Each row is a point on a tangle of strands that fork, close into loops and nearly touch. The rows are in no order.
Points whose rows are less than 84.3 apart are linked; no others are. Some points are linked to none.
<819>: [ 20.9  15.1   9.3 -37.4   0.3  35.8 -10.2   4.6 -34.1  45.1  24.6   0.1
 -26.1 -14.1  37.7  17.0 -46.4  -4.3  -4.5  36.6  22.3 -21.3  12.5 -16.1
  16.5  -9.6 -16.2  15.1  26.7  15.5   9.2]
<45>: [-20.1 -25.7  -6.7 -45.1  13.3 -64.4  -0.2 -12.3  16.2 -68.1  -5.5  37.5
  17.1  13.3  -7.0 -21.6 -30.2 -24.2   9.7 -13.1 -15.1  50.8  18.4  29.5
 -15.5  14.0 -10.8 -11.2   5.1   3.4 -65.3]
<752>: [ 17.0   5.7 -15.6 -10.3   7.1 -68.4 -26.9   6.7   7.2 -26.9  -2.5  12.0
  45.8 -49.0  18.1 -76.3  20.6  -3.0  12.1  11.7  13.5  46.4  -3.2 -11.5
 -29.6  13.3  -8.6  -1.8  35.7 -20.9  -0.8]
<823>: [-13.3   7.6  10.4  63.2  -8.7  34.0  -8.1  23.8   3.3  18.3 -13.4 -48.6
 -34.3  -8.1  -9.8  36.5  42.4   8.4   5.4 -23.2   8.1 -35.2   3.0  17.4
  12.9  -7.5 -13.0   4.9 -45.7   5.3  29.3]
<744>: [-33.8   9.0  25.1   1.4 -18.6  14.1  39.4  20.7  15.0  21.3 -24.5  16.5
 -19.0  10.2 -27.8 -25.4  12.6  22.9 -29.5  -9.1   1.4 -12.0  14.0 -10.7
 -13.1  -1.2  20.4  17.4   5.0 -31.3  22.3]
<141>: [ 29.2  -9.0 -18.2  29.1  28.2 -45.5 -18.0 -22.8   8.3 -48.9   5.1  13.7
  48.9   3.7 -10.9  39.7  24.7   4.1  26.0   1.3 -25.8  14.1 -13.0  29.5
  16.6  14.8  28.0 -29.6 -39.9  37.5 -26.2]
<434>: [-14.2 -38.5 -10.5 -49.9 -14.1 -28.1  14.5 -18.0  -1.7 -42.4  -3.0  15.8
  16.3  48.3 -26.3 -11.0 -10.8 -47.4  -9.7 -13.4 -18.7   5.1  15.7  24.6
 -25.2   6.2  10.6  12.4  -5.5 -24.1 -51.6]
<44>: [ -3.2   7.3  35.1   1.3  20.1  37.8  29.9 -16.3  13.8  30.4 -21.8  38.2
 -33.5  -4.1  28.2   0.9  -4.7  49.3 -36.6  31.7 -18.4  -9.2   5.2   0.0
   8.4  11.3  15.6 -14.7  18.5  23.0  19.9]
<256>: [  5.6  14.4 -19.2   8.7 -20.9  -2.5 -29.2  13.5   1.0  38.5  22.9 -31.2
  44.7 -34.5  15.9 -58.3  38.7 -26.9  23.3  15.2  21.9   6.7 -15.4 -19.8
 -20.3 -18.5 -11.9   7.2  44.1 -13.2  26.3]
<765>: [ -8.2  -7.0  12.6 -29.5   0.8  21.4  41.4 -29.7   6.9  29.3 -26.3  33.7
   2.9  18.5 -15.8 -11.4 -20.9  27.3 -47.3  14.4  -9.6 -17.3  17.6 -16.7
  -4.4  13.0  29.3  -2.0  10.7 -15.1   5.4]
<870>: [ 21.8  29.5 -14.2  29.5  -2.8  -6.6 -41.6   5.6  12.6  23.2  17.2 -13.5
  16.7 -52.0  46.7 -54.0  24.9  -4.9  15.3  53.5   8.9  16.9 -18.9 -12.4
  15.7 -17.1 -28.6 -31.2  40.4  -4.2  23.5]
<37>: [-24.1 -16.1  17.7 -64.8 -27.9  24.5  22.2   5.0 -13.4   0.6  -2.2  31.1
 -44.8  45.4 -13.9  29.2 -52.4  18.4 -26.9   3.8   0.4 -15.4  13.4  -1.9
   2.1  13.7  -8.3  11.6  19.9   9.6 -50.4]
<213>: [ 21.8   8.8  17.0  75.6   8.1 -13.1 -12.9  -5.4  42.3   1.0  -6.9 -18.5
   4.3 -17.5  15.8 -10.4  57.2  30.4   8.2 -16.0 -25.4  31.0 -39.7  17.3
  15.7 -25.2  -0.2 -25.2   2.4  18.3  23.8]
<898>: [-29.1  21.7   5.5  59.9 -20.6   6.8  10.2  30.9  24.2   6.1 -23.2 -47.8
  -6.8 -27.7 -17.7 -19.5  61.0   8.8  13.4 -36.9  13.7 -23.8  -6.2   3.6
 -20.5 -22.1  -7.4  30.2 -22.2 -24.6  59.2]
<625>: [-38.3  15.8   5.9  48.1 -32.5  -3.7 -25.2  64.6  19.2 -14.0  -4.8 -21.4
 -47.5   8.4 -40.1  11.4  40.5  25.9 -14.8 -36.0  -6.9   3.2   3.0  22.2
   7.3   0.7 -17.2 -16.5 -15.9  -7.8  11.4]
<987>: [ 11.9  -0.6 -30.2   4.4  10.5 -65.3 -46.0   3.2  -6.1 -68.3  14.9   6.3
  46.0 -41.6  11.5 -36.4  14.4 -40.4  42.4   3.9  28.0  41.3  -8.3 -14.6
 -13.6   7.3  -2.2  -9.4   5.5  10.8 -22.9]
<75>: [-13.8 -13.7  -4.0 -23.7  -1.2  16.0  -9.8  16.5 -28.8 -12.9  22.6 -15.2
 -39.1  29.2  -7.4  58.2 -46.0  -6.8   4.7 -23.2   1.6  -6.6   3.0   5.5
  15.2   3.9 -19.4   6.3  -9.4  21.6 -33.8]
<1027>: [ 26.7 -10.5 -18.6  32.1  10.4 -35.2 -32.6 -10.2   4.4 -38.2  18.3  -8.7
  36.1   3.1  -9.8  30.9  11.1  -2.3  22.8  -1.0 -22.8  24.3 -11.2   6.3
  22.5  10.4   8.8 -33.1 -31.4  22.5 -20.6]
<939>: [-20.6  -0.9  38.1 -15.7   6.9  32.9  34.4  -0.1  14.8  33.3 -26.6  36.0
 -38.8   4.4  -1.1  -3.7 -14.7  44.2 -51.3  23.4 -15.9  -6.3  17.4  -8.5
   1.7  11.2  15.5  -3.4  17.6   6.6   9.2]
<320>: [ 29.4 -11.1  -8.3 -31.8  17.2 -14.2   9.7 -44.6 -32.7 -13.4   0.0  21.9
  47.0  12.0  -8.0   5.0 -32.3 -22.5   3.6  10.9  -8.2 -11.7   4.7  -4.8
 -10.6  21.7  21.6   5.9 -23.4 -16.1 -18.7]
<554>: [  0.5  31.2  26.6  21.1  14.6  35.8  25.8 -13.2  11.6  50.1 -19.9   5.5
  11.0 -30.4  49.3 -31.9  20.3  23.6   8.1  34.5   4.4  -3.4  -8.0  -9.9
   9.7 -12.2   0.0  20.5  19.9  10.3  64.3]
<403>: [ 16.2  31.0  19.7  44.5  25.6  34.0  12.9  -4.2   4.7  40.7  -7.0 -17.1
  -4.8 -42.0  50.2  -6.1  24.2  23.7  18.3  13.0   4.6  -9.2 -22.6  -8.1
  -2.0 -20.1  -2.2  16.7   4.3  15.3  63.8]
<650>: [  4.5  29.2  11.0  52.5  10.5  22.6 -13.2  18.3  16.9  34.2   7.8 -48.2
  -7.2 -50.9  35.7 -14.4  32.8  15.5  28.6   3.4  20.7  -7.2 -23.8  -7.5
  -2.4 -34.1 -25.4  -3.5   9.1  18.0  50.2]
<341>: [-23.0  18.8  18.0  63.3  -2.0  25.1   6.6  23.9  13.8   9.7 -22.5 -39.2
 -27.4 -12.9 -12.3   6.3  54.9  11.1  11.0 -28.0   3.2 -28.2  -8.3  15.8
  -8.3 -18.2  -2.5  10.9 -42.0 -12.8  38.8]
<481>: [  6.9  -4.7 -18.6   5.3   2.3 -15.0 -33.4   1.6   2.4 -30.7  30.0 -12.8
  15.4  17.6  -1.7  23.2  -4.4 -15.0  23.6 -10.9 -12.4  26.5 -12.9  -6.8
  22.2   1.9  -5.9 -28.4  -3.3  23.8 -18.5]
<327>: [-35.9  26.0   8.1  35.7 -19.6  12.6  -1.1  46.7  14.5  33.3  -1.4 -42.9
  -8.9 -36.4  -9.3 -34.6  54.9   6.3  11.1 -19.7  30.2  -1.0  -8.9  -3.3
 -17.1 -22.6 -18.9  18.9  -3.1 -23.9  42.9]
<1001>: [-11.2  18.3  -0.4  37.6  -9.5  12.4 -10.6  37.5  16.2  33.7   5.0 -46.6
   0.3 -39.1   9.5 -28.0  41.8   6.7  16.4  -9.4  19.4   8.3 -16.2 -22.0
  -9.2 -31.7 -24.8   5.7  15.4  -2.3  44.0]
<681>: [ 24.1  18.5  16.2   9.4  23.9  29.3   3.5  -2.0 -14.2  23.1   1.7  -5.9
 -39.4 -14.9  35.1  39.7 -28.1  21.8  -6.5  19.4  -9.3 -19.7  -0.7  -5.5
  14.9 -11.4  -0.4 -15.9  -3.7  35.9  15.5]
<397>: [-11.9  15.9  18.8  17.1  18.5  33.9  47.9  -7.9   5.7  47.7 -37.4  -9.2
   3.3 -20.6  15.9 -16.6  11.3  25.4  -8.1  -4.6  13.5 -36.5  -0.7  -7.4
 -17.8  -4.4  29.1  46.5 -14.8  -8.7  60.3]
<78>: [ -3.4 -11.7   7.9 -51.6  -5.3  28.1  29.6  -7.7 -24.8   8.3  -0.3   8.6
 -28.9  19.9 -14.8  45.7 -44.1  15.2 -25.6  -8.1   7.5 -28.4  17.3  -4.9
  -2.9  15.0   4.4  12.1   0.3   9.5 -21.4]
<64>: [  1.7 -13.7 -18.0 -14.0 -11.9 -15.5  -5.7  -5.5  -5.9 -13.0   6.2  -0.7
  29.1  23.4 -16.2 -16.7   5.2 -30.1  -2.3  -8.1  -3.1  19.3  -7.0  -4.2
  -8.5  14.2   8.9   0.5   2.4 -33.3 -15.7]
<848>: [ 14.3  17.6  15.8  24.9  14.9  18.8 -14.5  11.4  -9.2  22.3   5.8 -37.6
 -34.4 -15.4  18.8  49.6   2.2  16.5   7.2  -2.2   9.2 -17.4  -2.1   1.9
  16.1 -13.4 -17.3 -12.5 -19.8  31.6  14.1]
<352>: [ -9.4   1.3   9.1 -23.3 -21.7  15.0  -9.4  25.5 -13.9   9.6  16.4 -11.4
 -40.3   8.3  -8.8  31.9 -17.3   3.9  -3.5 -11.5  13.9   0.2   4.1   0.3
   9.4   1.7 -28.2   2.8   6.2   5.1 -11.7]
<436>: [-36.6 -23.9 -30.5 -14.1 -48.0  14.6  -5.1  29.6  -7.5 -43.7   0.1   1.0
 -31.6  44.6 -39.9  34.6 -16.4 -32.0  -1.2 -53.7   7.3 -18.7  25.6  37.0
 -20.1   5.5 -16.1  28.3  -9.9  -9.6 -13.8]
<521>: [  2.9 -16.6 -16.9 -32.1  -6.5  -5.1  10.0 -10.7 -20.8  -3.7  12.1   4.0
  19.2  34.9 -23.8  -4.8  -5.7 -31.3  -5.9 -26.0   7.0 -13.8   3.7  -5.8
 -20.6  -2.4  17.1  27.1  -0.9 -35.8   7.9]
<479>: [  1.8 -28.9 -14.6 -28.1   2.1 -39.4 -29.3 -21.9 -10.2 -39.2  17.7  16.7
  29.0   3.6   5.3 -12.3 -10.3 -70.8  23.5  -1.4  11.4  18.4   6.9  -0.3
 -19.5   6.9  -4.4   7.5 -11.6  -4.4 -48.5]
<53>: [ 29.1   9.1  13.8  56.6   7.5 -18.8  -4.3 -21.6  33.8  18.3 -21.7 -15.4
  22.0 -28.0  27.8 -29.5  54.0  21.2   5.4   7.5 -27.3  20.9 -28.1   0.6
   1.7 -12.6   1.1 -22.2   2.2   3.4  31.0]
<688>: [ 14.6   5.6   9.4 -47.5   9.8  37.3  26.0 -29.5 -33.7  49.9  -2.5  24.8
   0.3  -3.2  13.9  15.9 -51.7  -6.2 -25.4  26.5  24.4 -47.1  18.7 -17.2
  -3.8  -6.4  29.0  35.9  10.7   5.5  24.8]
<440>: [  0.9 -22.2 -15.3  -5.1  -6.7 -35.0 -22.7   2.8  16.0 -40.3   1.5  -2.1
  29.6  15.9 -16.7 -25.0  13.3 -26.5   5.6  -8.3  -8.2  44.7  -2.4   7.9
  -2.5  14.1 -10.7  -8.4   5.7 -21.3 -39.2]
<633>: [ 20.6   3.8 -25.0 -14.7   3.9   4.1 -37.7 -15.7 -33.4 -19.3  49.7   3.1
  10.4   4.3   9.2  34.5 -41.7 -40.1  36.3  11.7  14.5  -3.0 -15.5 -23.0
  19.0 -11.6  -3.5 -13.2  -9.1  28.1 -16.8]
<374>: [ 14.6   5.6  18.2   7.7  15.8   5.8  31.6 -27.3  12.7  42.7 -27.1  19.0
  20.1  -9.5  17.2 -32.9   5.4  12.4 -26.2  30.5 -13.4  -6.7   5.8  -7.7
   1.7   4.8  15.7   0.2  11.5 -15.6  34.9]
<469>: [ 15.4   0.4   4.2  47.8  18.6 -11.3  32.8 -20.9  18.9   9.6 -30.5  -1.1
  23.2  -6.2  -6.6 -27.2  48.3  25.6  -7.7 -23.0 -27.7  -1.8 -23.9   4.7
  -9.6  -7.5  31.8   4.0 -14.8 -18.9  38.8]
<447>: [  3.2   4.4  16.8 -57.2  -4.6  42.0   9.1   0.2 -27.4  51.5   5.1   3.3
 -26.7  -9.7  22.2  26.0 -41.8   2.6 -24.3  24.8  33.7 -44.5  25.6 -13.0
  -2.4   0.9   2.0  39.7  12.2   9.3   5.7]
<3>: [ 51.3   4.9 -18.7 -34.9  19.8  -2.5 -14.6 -34.1 -28.9 -20.1  12.2  47.6
  11.8  -9.2  27.9  22.0 -53.4 -24.8  23.0  58.9   8.7  -7.3   0.0  -2.8
  18.4  13.1  11.5 -23.7 -21.0  12.5 -27.1]
<702>: [ -7.7  -2.7  12.1 -57.0 -26.0  26.9  -2.5  -0.3  -4.9  -1.8  14.3  25.2
 -44.7  38.7   8.7  25.3 -54.8   1.5 -20.0  21.9  -9.8   8.2   3.6  -7.9
  22.8   0.7 -28.6  -7.6  33.4  26.5 -56.0]
<564>: [  1.8   6.2 -20.4   0.4 -24.2  -4.3 -21.9  23.7 -10.3  34.1  33.5 -29.2
  27.4 -12.8   1.9 -33.0  25.3 -20.8  23.9  -9.8  23.0   0.6 -13.1 -17.1
 -18.1 -22.5  -6.4  10.4  30.5 -12.4  22.9]
<1036>: [ 29.9  -1.9 -15.1 -26.3  24.4  -5.5   2.9 -48.8 -32.5 -14.7   2.6  37.7
  30.7   7.5   9.4  20.8 -48.9 -21.7  10.4  40.9  -1.0 -14.0   0.3   1.3
   4.4  22.1  19.4 -11.4 -23.8   8.2 -34.1]
<587>: [ 36.6  21.2  -6.0 -30.2  11.7  35.5 -17.2 -12.8 -32.2  17.7  24.4  32.9
 -20.7  -2.8  36.5  10.4 -54.7  -8.3   0.4  63.0  10.6 -14.2   3.4 -14.2
  31.6  -9.5 -12.3 -14.8  17.2  17.3  -1.6]
<985>: [  8.0 -24.1 -16.3 -20.5  20.9 -26.7  33.2 -27.7   4.1 -40.4 -25.0  16.8
  28.7  29.4 -38.4  -4.2 -10.3  13.4 -20.7  -5.8 -39.5   7.8  12.4  16.8
 -12.5  42.6  23.3  -7.0 -20.4 -21.8 -39.8]
<66>: [ -8.8  10.9   4.9   3.5   4.4  13.8  38.1   5.7 -11.1  42.6 -10.4 -18.4
   4.6 -17.3  -2.1   0.0   3.2   0.9  -5.0 -16.6  21.1 -35.6   6.5 -13.2
 -11.5 -20.0  22.7  44.4 -16.0 -21.3  47.7]
<769>: [ -2.4 -14.2   1.7 -22.7  21.5  33.0  30.5 -13.9 -25.0   3.1 -11.9  -3.4
 -24.6  24.6 -19.4  56.6 -38.4  29.1 -25.4 -13.3  -1.2 -45.0  24.2   6.1
  -4.4  17.2  21.6   8.2 -24.2  19.4 -11.4]
<296>: [-13.1  -0.4   3.3  36.9  -7.5  -4.3  23.8   6.8  27.1  19.3 -17.8 -10.5
  14.5  -4.0 -19.5 -40.0  48.8  11.3  -5.0 -22.3 -10.2   2.3 -14.2 -11.1
 -10.0 -21.4  13.5   9.1  -4.5 -32.1  47.1]
<483>: [ 15.1   2.7  15.8 -16.6  33.8  31.8  30.5 -28.8 -14.2  33.5 -10.0   9.4
  -9.2  -7.2  24.8  24.1 -39.5  23.3 -16.9  13.6   3.4 -45.5  13.1 -13.1
  -6.1  -7.7  30.9  14.0 -10.0  18.1  30.0]
<717>: [ -3.9  16.1  31.6   7.8  19.6  37.1  42.8 -29.4  11.0  50.5 -34.0  16.8
  10.9 -21.3  42.6 -38.7  19.6  18.7 -16.7  35.4  -9.1  -4.6  -2.9  -3.7
   3.5  -2.7  21.2  17.5  21.8  -4.4  65.5]
<660>: [-16.8  -6.2   1.1  11.7  -9.8 -15.7  16.1  11.4  17.0   2.4 -11.4   2.1
  -8.0  19.9 -34.6  -1.6  21.7  27.5 -20.5 -23.7 -22.6  18.1  -6.3   4.2
   8.6   2.4  -2.2 -17.2   4.2 -15.3  11.4]
<305>: [ 17.6 -26.2 -13.0 -20.5  25.0 -11.0  31.9 -43.1 -19.4 -17.0 -12.1  19.0
  47.5  28.4 -32.4   4.2 -16.2   5.9  -9.6  -3.9 -19.4 -15.3   7.3   4.7
 -14.9  22.5  37.2  -4.4 -36.9 -24.1  -8.5]
<443>: [-17.7  13.5  15.9  26.2  -5.4   5.3  43.1   9.6  22.5  37.4 -20.5   7.0
   4.1  -9.4  -6.0 -39.1  26.4  25.9 -15.8  -5.9   2.3   5.0   0.3 -12.9
 -11.3 -21.9  13.2  14.6   6.6 -27.3  47.1]
<677>: [ -2.1 -35.9 -21.4 -42.4 -18.8  -5.9  13.9 -17.0 -16.5 -18.1  16.6  16.6
  14.5  55.5 -30.0  -9.2 -19.1 -47.6  -5.7 -30.0  -5.9 -14.3  13.8   0.7
 -30.4   1.3  25.6  33.4   0.9 -25.3 -16.5]
<223>: [ 25.0  14.4 -19.8  16.2  14.4   2.3 -40.7  -1.8 -30.8  -6.0  48.1 -25.9
  15.0 -10.3  10.8  34.4 -22.0 -12.2  37.3  -2.3  14.8  -6.9 -20.9 -21.2
  20.3 -13.8  -5.9 -16.3 -10.0  28.8  12.6]
<379>: [ -4.2  -7.6 -10.8 -23.9  11.2 -24.8 -13.6 -14.6   9.3 -41.1  12.6  36.7
  -2.4  14.1   7.7  23.7 -41.6 -21.5  18.7  34.5 -24.1  31.1   2.1  13.2
  25.4  16.2 -14.2 -36.9  -4.7  19.1 -76.9]
<392>: [ 23.4  16.7 -14.0  12.2   6.4 -53.7 -47.9  11.2  10.8 -22.9   1.4  -2.4
  42.5 -59.6  22.9 -64.1  27.2  -0.5  18.2  26.4   5.9  38.2  -4.8  -8.1
  -6.6   4.8  -8.4 -20.7  31.3 -11.1  -3.3]
<152>: [ 19.9  -1.6  14.9  30.5  29.0 -11.3  33.9 -34.3  24.4  16.1 -43.2  13.0
  27.6  -3.4   2.6 -26.9  30.4  24.3 -22.0   5.9 -28.7   2.0 -12.1   3.7
  -5.9   0.2  26.0  -9.6  -9.4 -14.0  24.3]
<657>: [-22.7 -30.4  -5.3 -48.1 -25.4  20.9  11.3   6.0 -21.9 -27.2   7.3   7.1
 -39.1  50.4 -27.5  38.3 -38.2 -21.7  -3.9 -43.9   5.7 -26.8  24.8  24.9
 -14.2   9.4 -10.4  34.7  -7.1  -1.9 -37.8]
<499>: [-28.0  -3.2 -11.2  18.2 -26.1   1.6 -27.8  44.5   4.3 -28.7   5.4 -24.2
 -39.9  27.1 -31.5  30.9  19.2  11.5   2.9 -40.1   7.1   5.6  16.3  22.8
  18.3   6.4 -23.6  -4.9 -11.5   2.2   0.0]
<991>: [ 29.9  26.6 -10.7  28.2  12.9 -33.2 -47.8  -0.5   8.3 -10.5   5.4  -2.5
  19.4 -61.9  31.0 -49.3  16.1   1.6  21.7  52.1   7.1  29.3 -13.7  -4.1
   9.6   0.9 -16.7 -36.1  15.8  -0.9   4.0]
<166>: [-28.1 -17.5 -34.3   2.1 -23.3  -0.4 -15.7  26.8   3.0 -45.1   9.0 -12.9
 -20.0  42.1 -27.4  43.9  -4.6  -6.4  10.1 -51.0  -3.8   4.9  11.4  20.6
   9.1   5.8 -14.5   4.3 -12.3   3.9  -5.8]
<288>: [-23.3 -37.9  -0.7 -64.3 -33.5   5.9  33.1 -23.4   2.9 -27.0  -2.7  36.9
 -18.8  60.5 -27.6   2.3 -41.8 -15.2 -25.0  -2.4 -25.2   8.0  12.1   8.5
  -3.1  13.7   7.9  -1.3  16.2  -6.9 -69.9]
<418>: [ -8.8   2.5  -5.8   0.8 -11.1   0.9  14.5   9.9 -26.3  36.3  10.7 -34.4
  12.7 -16.5 -12.7 -11.7  18.5 -12.1  10.7 -26.0  40.9 -29.8   3.4  -8.5
 -31.0 -28.7  10.3  44.3  -6.5 -24.2  52.8]
<281>: [ -9.6   3.2  18.4 -46.5 -31.0  23.4 -18.6  20.7 -17.6   5.4  17.7   6.9
 -61.1  21.7  11.7  33.3 -45.0  -1.2 -12.2   8.2  14.8  -0.1  -1.3  -8.9
  12.8  -5.5 -37.5   7.2  24.6  25.1 -47.9]
<998>: [ 26.2  22.0  -4.5  24.1  18.3  18.1 -34.9  11.6 -21.2   6.6  34.7 -45.6
 -23.2 -25.4  28.0  54.5 -17.2   4.0  33.0   1.8  10.2 -20.4  -6.4  -3.2
  25.0 -16.9 -17.0 -11.5 -16.0  40.9  12.7]
<484>: [-22.2  -4.3  12.1  -3.4 -19.8   2.6  23.0  29.7   4.2   0.1 -10.7  13.0
 -31.4  23.9 -37.5  -1.3   6.2  32.4 -33.7 -21.5  -9.8   7.5  12.5   2.5
  -1.2   7.2   6.8  -8.4   9.9 -17.7  -1.7]
<488>: [-22.7 -23.0  -8.2 -16.7   4.6 -69.8 -19.7   6.0  33.1 -70.9  -0.9  19.0
  18.1   2.6  -9.7 -30.2   1.3 -35.6   5.9 -12.1  -8.3  57.0   7.4  18.4
  -8.0  16.4 -17.2 -13.0   9.1  -8.2 -67.0]
<874>: [-12.9 -27.4   8.4 -48.9 -25.2  -5.5  12.8 -14.5   6.7 -17.1  -5.4  41.8
 -13.3  46.7 -12.8 -10.9 -29.3  -7.5 -30.8   8.2 -21.0  22.5   6.0   5.3
   5.5  18.9  -1.8 -10.2  29.9 -16.9 -67.6]
<513>: [ 23.1   2.5 -29.5  24.2  15.2 -47.2 -53.6  -0.2   1.7 -59.3  17.5 -11.9
  48.6 -48.6  12.5  -9.8  29.3 -33.6  54.0  17.2  23.4  26.0 -22.4 -17.0
  10.7  13.6   1.1 -19.9  -4.8  28.3 -17.7]
<711>: [ 10.5  19.6  30.7   5.9  18.2  26.4   4.2 -12.2  -0.6  30.3  -8.8  17.9
 -37.8 -13.0  40.7  13.5 -11.7  33.2 -16.7  32.3 -13.0  -3.5   2.5  -7.2
  28.7  -6.0 -10.1 -26.4  22.8  25.4  19.4]
<745>: [-18.6  11.9   6.2  -2.8 -27.8   9.3  -7.4  43.2   2.6  29.6  11.1 -15.4
 -26.8 -10.5  -4.5  -7.3   6.7  12.5  -6.3 -12.7  22.9   5.7  -4.1  -5.7
   1.1  -8.3 -23.3   6.5  11.1 -11.5  15.3]
<56>: [  4.0   0.3 -24.8  27.7   0.1  11.9 -46.3  27.1 -27.3   1.2  27.4 -65.9
  14.0 -27.8   3.0  21.0  18.7 -18.9  40.1 -36.8  35.3 -32.5  -7.1  -1.8
  -2.5 -22.7 -17.1  13.4 -11.9  10.7  31.2]
<35>: [-11.5 -22.2  -2.2 -29.8  -3.1 -19.3  37.1 -14.2  20.1 -20.4 -36.2  30.3
  11.3  37.5 -47.9 -20.4  -5.8  10.8 -39.7   2.3 -29.2  13.4  15.0  15.3
 -19.0  35.0  15.0  -6.1   2.6 -40.3 -39.8]
<422>: [-10.1 -16.1   8.8 -44.0 -13.5 -14.8  -2.1 -15.2  10.3 -28.5   2.3  37.0
 -11.3  39.2   2.4   8.5 -41.1 -18.1  -8.3  29.1 -24.4  36.8   8.1   8.4
  16.5  11.2 -23.9 -25.8  18.5  10.3 -82.4]
<992>: [  0.2 -10.3 -19.2  -3.6  10.0 -77.2 -34.6   8.8  17.9 -62.9   4.7   4.8
  38.6 -28.8   4.4 -62.4  19.7 -25.5  22.3 -11.9   5.2  61.0  -3.1  -9.4
 -22.8  12.3  -0.7  -4.2  17.4  -9.2 -27.2]
<510>: [ 34.8  17.1 -15.5 -16.5  12.2  14.4 -24.2 -23.5 -30.5   4.5  35.0  13.5
  -1.1  -0.7  31.5  22.9 -54.2 -15.3  10.3  47.0  11.3 -10.6  -6.8 -21.6
  28.0  -6.8  -4.1 -18.8  -5.6  14.8  -7.2]
<710>: [ -0.9 -17.2   8.2 -20.7  -5.2  -3.9  40.9 -17.3  11.4   6.1 -27.6  27.7
  -3.0  34.4 -29.9 -19.1 -14.5  22.1 -51.1   7.8 -23.8   4.8  21.1  -1.3
  -7.0  34.2  24.0  -8.8   9.0 -28.8 -21.9]
<733>: [ -2.3   8.6  19.0  68.0  -5.2 -15.6  -4.5  22.6  35.7  -3.0  -5.8 -12.0
 -14.1  -2.3 -11.2  -7.5  58.5  40.7  -3.9 -30.6 -29.4  35.8 -22.3  14.5
  11.4 -19.2  -2.4 -24.7   2.9  10.9  20.5]
<127>: [ 18.1  -9.1 -31.4  28.0  12.1 -38.2 -50.1  -4.6   4.9 -65.5  23.6  -1.6
  46.7 -13.5   4.5  24.5  14.3 -38.2  43.4   5.2   8.9  17.6 -12.2   0.7
  22.0  16.4   6.8 -17.5 -28.3  37.1 -25.6]
<157>: [-20.3   2.4   7.0  45.0 -18.4 -15.5  -7.6  36.5  26.3  -7.3  -9.3 -15.3
 -23.0   8.5 -36.3 -10.3  50.5  33.0 -13.0 -27.2 -22.0  25.6 -11.2   4.0
   5.7  -9.0  -4.5 -17.5   3.6  -7.4  21.4]
<757>: [-14.6  15.5  44.7  41.7  10.2  39.2  22.0  13.3  11.4  30.3 -34.3 -10.0
 -44.1 -13.8  11.2  18.7  32.3  39.1 -25.1  -8.7  -1.4 -27.4  -0.8  17.2
  -0.1  11.3   7.9  13.6 -27.3  10.2  16.0]
<916>: [ -3.0   0.3  10.1  42.3   3.3  15.5 -19.3  15.2  -2.1  11.1   1.2 -50.3
 -29.6  -7.0 -13.5  49.6  18.9  13.6   7.8 -24.4   5.0 -24.8  -4.3  22.8
   7.0  -5.1 -15.9  -6.2 -39.8  21.7   7.9]
<930>: [-26.1 -29.2  -7.1 -43.3 -21.1  22.9   0.9  12.4 -16.7 -22.7  18.7   0.0
 -45.7  55.2 -17.5  62.7 -42.4 -19.2   9.4 -31.2   6.6 -19.4  17.1  19.1
   3.3  -5.4 -28.3  20.5  -9.7  18.4 -46.5]
<525>: [-17.6 -40.5 -16.1 -34.9  -2.9 -39.1  16.7 -18.5  14.9 -56.5  -2.3  25.5
  19.0  33.7 -24.6  -3.1 -21.4 -39.8  -1.8 -11.1 -25.0  24.3  22.2  30.8
 -12.2  15.9  -0.9  -9.3 -10.1 -12.4 -69.3]
<655>: [ -1.8  -9.3 -19.0 -15.6  11.2 -23.3 -17.3 -16.3  -1.9 -43.5  25.8  20.3
  20.0  11.4  -1.8  34.4 -22.9 -35.9  17.9  15.4 -12.7  25.5  -3.3   6.5
  17.2   8.6  -1.1 -28.0 -15.4  20.6 -54.0]
<783>: [ 14.5  -4.0  10.5 -22.5  15.3   2.8  30.0 -31.2  -4.0  42.2 -28.0  28.6
  29.9   5.2   1.2 -30.5 -10.2   6.2 -34.5  29.4  -8.7 -13.3  19.5  -7.4
  -5.8  17.4  25.8   2.9  16.5 -26.9  16.8]
<789>: [  7.0  30.3 -10.4  17.2  -7.0  15.2 -19.3  10.8   7.3  56.4  16.9 -20.6
  28.0 -53.4  35.5 -61.4  28.8  -5.5  19.7  30.2  18.2   7.3 -14.7 -19.4
  -3.2 -31.3 -25.5  -5.9  46.6  -2.7  42.7]
<339>: [  2.9   6.3 -13.8   6.7  -3.9   9.0 -14.7  21.9 -21.4  27.5  23.3 -48.2
  16.0 -21.5   0.2  -3.0  21.9  -9.4  27.0 -36.2  34.4 -28.0  -4.4 -15.9
 -16.3 -16.8  -6.3  23.2   2.5 -11.5  42.6]
<468>: [-23.8  30.3  34.5  50.1   2.0  35.6  47.1  18.0  25.5  24.6 -49.0  -3.9
  -8.4 -17.3   4.2 -13.8  38.6  37.9  -4.2 -16.7   5.9 -25.5 -12.9   3.1
 -18.3   7.1  24.0  45.8 -22.9 -19.7  51.9]

A piece is two or more points that can be reached from each other along the links. Count, over all rows, the pieces, the separate loops (a circle has one, a figure eight two, a Y none), the forks (points with three links) and the tips (points with one).
pieces => 3
loops => 3
forks => 8
tips => 8

A fork is a point with three links, a tip a point with one. Leave the first point through the second and follow the links. Name the first fork or tip that comes.
<374> / <717> => <848>
<75> / <930> => <157>
<991> / <870> => <339>
<898> / <327> => <374>
